Each row is a point on a landscape with many valleys, with its height.
A ball rolls from a point to the lowest of its 2 nearest points, and stops where none of them is lower. Distance is the straight distance between rows; heights are no part of it.
j836: [ 82  58 119 121 155 167 225 107 108 171  71 167  69 103 149 117 135 110
 164 165 159 147 102 141 163 130]  height 6.57
j192: [139  92  99 149 137 113 131 120 108 125 197 140 140 148 145 121 147 190
 123 107  89  89 148 168 122 155]  height 1.92
j698: [200 146 115 112 106 131  93 160  89 123  93 149 145 152  97 161  98 144
 109  62 157 122 143  90 151 155]  height 0.88
j478: [ 70  46 149 131 131 128 228  92 101 170 116 125  91  72 160 105 145 129
 110 213 109 173 105 154 116 125]  height 6.17
j391: [ 81  49 147 122 155  91 169 144 122 156 139  89 176  89 129  87 184 110
 132 170 165 153 133 117  95 159]  height 2.73
j209: [ 73  59 143 128 148 149 236  88 123 178  98 131  74  86 152 105 147 105
 156 193 143 159 100 149 144 111]  height 6.38
j961: [154 174 161 125  84 137 106 127 131 135 100 126 158 144 101 117 116 113
 123 104 146 140 102 122 126 109]  height 4.16
j596: [183 183 134 104 104 144 108 147 136 124 122 131 128 176 118 143  80 155
 119  81 121 122 133 126 145  87]  height 3.73
j929: [ 70 141 149 134 134 117  91 171 171 144 171 103 154 135 132 145 147 133
  89 175 112 130 122 127 103  99]  height 3.46
j875: [143 118  88 135 135 138 138 147 160  77  65 132  77 110 132 104 131 137
 150 143 178 125 166 152 160 133]  height 7.16
j395: [ 88  52 146 122 126 124 217  78 112 142 110 133 115  53 161  65 136 170
 118 204 109 168 119 148 114 128]  height 5.89
j530: [121 156 101 134 137 101  59 111 113  79 126 138 142 156 112 174 148  82
 131  99 134 131 140 113 100 161]  height 2.37
j566: [188 158 140 124  84 146  97 123  87 121 124 147 159 164 108 147  98 132
 112  42 131 121 119 113 145 141]  height 1.29
j995: [ 79 116 129 155 125 114 119 150 156 133 165 102 162 115 141 119 156 136
 112 181 117 126 137 147 104 123]  height 3.20
j851: [168 200 118  75 165 122  82  87  83  62 124 135 128 186 107 222  67  89
  99 106  70 151 132 104 119 117]  height 2.36
j765: [ 91  53 162 117 134 177 175 132 169 195 128 112 127  76 136  80 115 105
 140 186 161 161 104  96 132 120]  height 5.13
j899: [142 135 121 157 133 125 171  88 149  75 139 138  57 109 148  95 136 163
 169 114 109 109 138 207 142  93]  height 6.93
j447: [120 129 128 155 136 123 171 111 161  91  82 142  61  89 133  80 154 108
 177 148 167 122 132 182 171 102]  height 3.05
j512: [157  79 139 155 108 133 106 140 127 157 179 139 170 116 141  97 124 194
 106 122  95 111 130 119 109 144]  height 3.59
j45: [107 132 115 139 140 141 152 126 182 128 112 133  79  99 142  87 140 132
 174 164 154 114 130 162 151 102]  height 3.81
j339: [107 124 116 155 131 123 117 128 172 118 178 111 130 120 143 118 143 173
 117 164  93 121 137 164 114 116]  height 2.72
j861: [199 191 176 120  78 151 121  85 121 132 165 122 154 149 109 121  72 150
 110  92 100 133 108 143 147  96]  height 2.26
j534: [ 81 143 128 101 145 126 104 196 189 158 154 112 131 142 141 147 124 136
 104 151 118 118 127 118 131  86]  height 3.65
j349: [150 152  95 170 128 127 115  58 132  50 148 106 103 131 125 142 127  71
 160  91 139 135 142 145 110 150]  height 0.85
j17: [137 164 116 150 131 122 126 102 179  85 151 115  74 110 128 108 114 133
 166 124 112 119 158 172 144  94]  height 7.15
j892: [125 147  88 140 132 124 108 156 155  96  74 122 107 128 116 124 132 118
 131 142 179 136 163 131 145 130]  height 7.27
j328: [161 167 161 149  75 117  96  85 149 118 174 104 163  82 107  88  89 138
 101 141  97 154 124 139 116  96]  height 4.54
j804: [156 179 160 148  91 113 100 103 144 123 150 113 172 123 101 117 115 110
 115 128 114 152 109 134 104 104]  height 4.33
j515: [ 80  95 136 132 139  96 105 152 114 148 146 117 176 114 114 128 186 111
 134 125 153 115 125 108 105 165]  height 2.27
j747: [140 115 125 185 113 101 118  61 115  82 173 105 167 120 115 111 142 108
 139 114 128 146 142 135  87 171]  height 2.41
j826: [168 172 155 110 106 107  79  89  56 114 115 153 186 163  88 183 111  91
 115  60 120 128 108  91 115 165]  height 1.93
j313: [171 173 118  94 136 114  70 147 115  93 107 134 120 193 101 191  86 143
  88  93 117 133 160 107 131 111]  height 3.37
j550: [160 188 118 143 117 110 101  57 127  65 128  94 143 137 106 161 114  36
 146 103 133 174 131 108  86 123]  height 1.71
j382: [127 156 107 173 126 103 130  73 143  67 125 107 114 121 122 110 152  81
 173 114 157 144 147 165 112 144]  height 1.39
j40: [119 100  91 107 161 133 113 183 122 150 146 155 118 150 138 139 148 176
 140  89 121  68 147 106 138 144]  height 0.43
j494: [106  78 110 132 151 151 205 123 112 131  56 176  82 113 152 101 135 128
 169 140 183 141 117 146 170 134]  height 6.77
j905: [142 148 170 116 112 102  73 117  82 139 144 141 187 145  89 169 122 121
 103  87 106 108 109 101 104 151]  height 1.73
j834: [139  68 114 153 122 124 133 113  97 128 168 155 144 115 156  87 138 212
 108 131  87 101 136 150 111 162]  height 2.83
j773: [155 189 146 114 109 115  87  89  81 102 119 123 160 167 106 182  95  86
 115  93 118 149 104 118 114 143]  height 2.11
j542: [139 100  91 131 144 155 177 145 121 114  63 157  79 122 147 111 134 153
 145 129 176 116 139 153 173 147]  height 6.97
j787: [214 158 151 143  72 155 123 103 115 130 146 141 152 149 104 109  76 139
 123  60 139 125 111 133 129 120]  height 1.77
j108: [166 218 103 120 133 138  88 102 134  59 104 112 103 154 122 194  83  68
 104 122 119 174 156 106 103 104]  height 1.80
j911: [ 77 111 116 130 150 151 165 154 177 155 122 116 101 110 157 104 146 109
 137 179 143 126 122 140 155 103]  height 4.34
j170: [ 82 111 116 112 146 158 144 193 163 172 111 119 126 124 146 121 133 102
 131 159 159 122 125  93 143 115]  height 4.60
j202: [ 83  42 126 116 142 170 174 140 127 200 159 137 114 111 172 120 137 151
 131 161 101 105 125 106 135 152]  height 3.29
j685: [109 146 129 117 142  96  72 154  99 143 112 151 167 120  84 160 164 119
 116  83 143  86 124  73 116 168]  height 2.69
j386: [155 151 105 148 117 131  93 120 145 107 156 131 132 158 122 134 119 138
 137  93 123 112 139 141 123 134]  height 1.42
j85: [159 164 144  82 116 124  82 170  80 146  85 155 158 150  93 168 122 143
  95  79 147 101 118  90 150 138]  height 1.24
j477: [150  92 144 129 114 161 128 154 160 176 158 151 146 131 146  89 108 182
 119 142 107 121 118 120 120 115]  height 4.07
j228: [106 159 129 109 141  87  57 147 105 110  95 130 149 143  96 180 151  92
 119 107 156 124 129  89 104 160]  height 2.55
j901: [109 143 145 105 127 151 154 179 172 183  99 121 128 109 129 109 107 101
 126 156 162 142 100  91 158  88]  height 4.76
j813: [134 134 127 173 130 120 151  77 151  77 103 126  86  91 127  80 147 102
 184 114 170 132 140 182 141 135]  height 2.14
j472: [165 157  71 137 147 127  77 119 108  41 100 124  99 147 120 183 123 106
 124 102 142 142 185 114 116 168]  height 2.97
j619: [163 199 155  63 132 132  89  73  64  90 122 140 147 186 117 206  65  99
 108  99  95 140 118 118 132 129]  height 2.35
j284: [178 167  98 107 140 123  66 148 116  64  95 117 100 162  99 190  96 126
 101 119 126 147 183 105 119 138]  height 3.21
j667: [ 86  90 103 131 147 128 206 134 114 148 122 142  82 139 167 126 156 134
 143 164 116 116 122 171 147 116]  height 6.71
j728: [197 195 119  91 128 142 105 105 125  86 115 121 118 181 109 180  64 147
 116  72 101 147 150 123 141 105]  height 3.54
j345: [ 98  66 124 140 147 139 174 138  93 170 148 141 117 116 163 111 170 161
 143 134 111 100 119 134 135 160]  height 2.60
j903: [161  95 155 126 119 177 157 144 189 197 152 146  98 107 148  71  87 171
 144 148 112 119 120 121 148  88]  height 4.67
j713: [134 146  70 138 144 105  84 117 104  63 115 137 111 155 132 168 153 123
 133  87 136 108 168 147 124 175]  height 2.68
j584: [123  49 156 148 120 153 162 127 149 171 135 121 151  80 135  66 130 124
 143 173 149 150 105 108 122 137]  height 5.35
j407: [ 71  94 120 138 146 109 132 150 101 143 142 128 150 113 147 130 187 141
 140 135 125  92 123 125 122 166]  height 1.95
j103: [143 162 101 127 120 111  75 161 130  94  72 121 138 139 105 155 135 106
 114 121 173 138 155 103 120 154]  height 7.32
j623: [101  77 157 135 125 107 130 149 133 161 141 102 192  98 114  92 156 111
 129 148 156 148 121  95  99 150]  height 2.51
j276: [153 219 119  78 146 115  82 106 111  71 109 110 104 183 113 201  71  97
  98 124  96 163 147 127 118  94]  height 2.12
j668: [119 140 121 165 129  94  72  90 111  94 154 112 167 147 108 147 157  97
 141 122 122 141 136 129  91 162]  height 2.13
j957: [ 63  55 123 111 156 128 220 139  63 178  94 123 101 112 147 133 175  78
 140 153 152 122 111 116 152 167]  height 0.26
j468: [ 63  89 114 120 156 123 204 157 121 162 152 121  87 130 174 132 159 154
 120 172  77 121 115 160 130 114]  height 6.83
j370: [158 176 184  94  91 150 139 150 154 185 139 117 147 130 121  94  98 154
 116 137 114 131  91 140 156  72]  height 2.17
j376: [126 120 103 163 125 112 173  97 115  87 129 140  85 137 148 116 151 149
 148 113 120 109 125 198 127 125]  height 6.72
j908: [ 78  71  99 111 164 128 178 158  75 170  97 144 112 110 154 130 177 116
 153 134 156  95 121 103 158 180]  height 1.07
j71: [152 194  94 147 127 122  77  87 146  61 133 106 110 144 123 170 110  63
 135 106 131 149 145 124 105 126]  height 1.41
j997: [133 169 150  84 128  99  67 137  75 137 109 155 155 143  84 196 133 135
 107  78 114  89 119  88 123 144]  height 1.50
j335: [125 134 187 103  95 148 131 167 140 200 141 116 172 119 129 110 113 150
  96 145 118 137  85 106 136 101]  height 1.57
j888: [130 132 128 152 120 125  91 132 156 122 183 123 150 148 121 120 112 157
 111 127  93 119 130 139 105 113]  height 2.05
j972: [134 156 129 157 121  89  88  63 113  72 151 100 174 139 100 154 137  51
 135 120 131 178 137 113  71 152]  height 1.91
j124: [144 144 140 137  99 121  97 122 178 131 179 100 146  81 126  82  98 174
  90 169  76 143 138 138 111  96]  height 4.89
j240: [103  40 145 128 137 124 188  98 136 152 119 112 150  57 148  52 142 155
 137 192 139 162 121 126 110 150]  height 5.59
j600: [129 112 101 136 155 112 109 145 129 126 174 143 126 183 137 134 140 184
 142  92  92  83 152 137 130 133]  height 1.26
j100: [113  91 120 165 122 111 212 112 105 122 125 154  98 117 153 114 160 155
 126 150  97 113 105 191 116 111]  height 6.53
j168: [112 111 174 122 122 161 163 155 188 193 112 110 127  76 122  78 117  90
 138 170 159 151  90  94 144  93]  height 4.92
j506: [104 121 149  75 138 156 122 213 125 185 121 135 140 134 129 157 114 136
 102 118 135  98 125  64 148 121]  height 1.47
j60: [139 181 103 131 124 114  98 137 186  99 124 111  84 125 118 117 112  99
 145 135 128 131 146 143 141  91]  height 7.26
j552: [162 149 137 114 105 153 114 164 154 149 107 140 140 149 119 116  95 142
 115  97 146 124 113 116 151 100]  height 3.94
j896: [186 200 178 106  91 139 125 113 155 156 148 111 116 142 116  99  83 148
 127 110  94 134 108 150 159  66]  height 2.67
j854: [114  65 148 160 122 125 206  89 100 141 116 154 100  84 160  83 151 177
 128 176 112 142 102 167 120 124]  height 6.25
j12: [110 101 171  91 115 164 142 204 136 203 155 122 152 129 144 140 112 135
 100 138 117 117 100  86 134 107]  height 1.86
j954: [ 83  77 111 112 161 151 148 183 142 182 165 126 127 141 157 127 143 163
 132 155 101  95 139 121 141 119]  height 3.80
j490: [129 120 120  98 143 138  96 198 124 164 125 155 138 144 123 158 138 154
 116  90 135  83 134  80 142 139]  height 1.05
j374: [ 98 101  91 128 153 121 127 173 104 135 106 142 123 127 140 138 170 124
 148 119 160  92 139 118 148 168]  height 1.36
j385: [100 131 121 178 134  93 136  92 138  86 128 101 127 118 133  93 182 101
 152 158 142 141 131 174 109 142]  height 1.94

Where does a ball stop that starts at each point below?
j765: j349
j552: j71
j103: j71
j619: j698
j534: j40
j477: j40
j713: j71

Call two points neighbours if one is among the 2 nearest of the other. Go from one point of each pair to the other, from neighbour to neighbour, staying as low as possible. Name the highest point that can't be avoided.
j349 / j335: j896
j698 / j71: j851
j335 / j40: j12
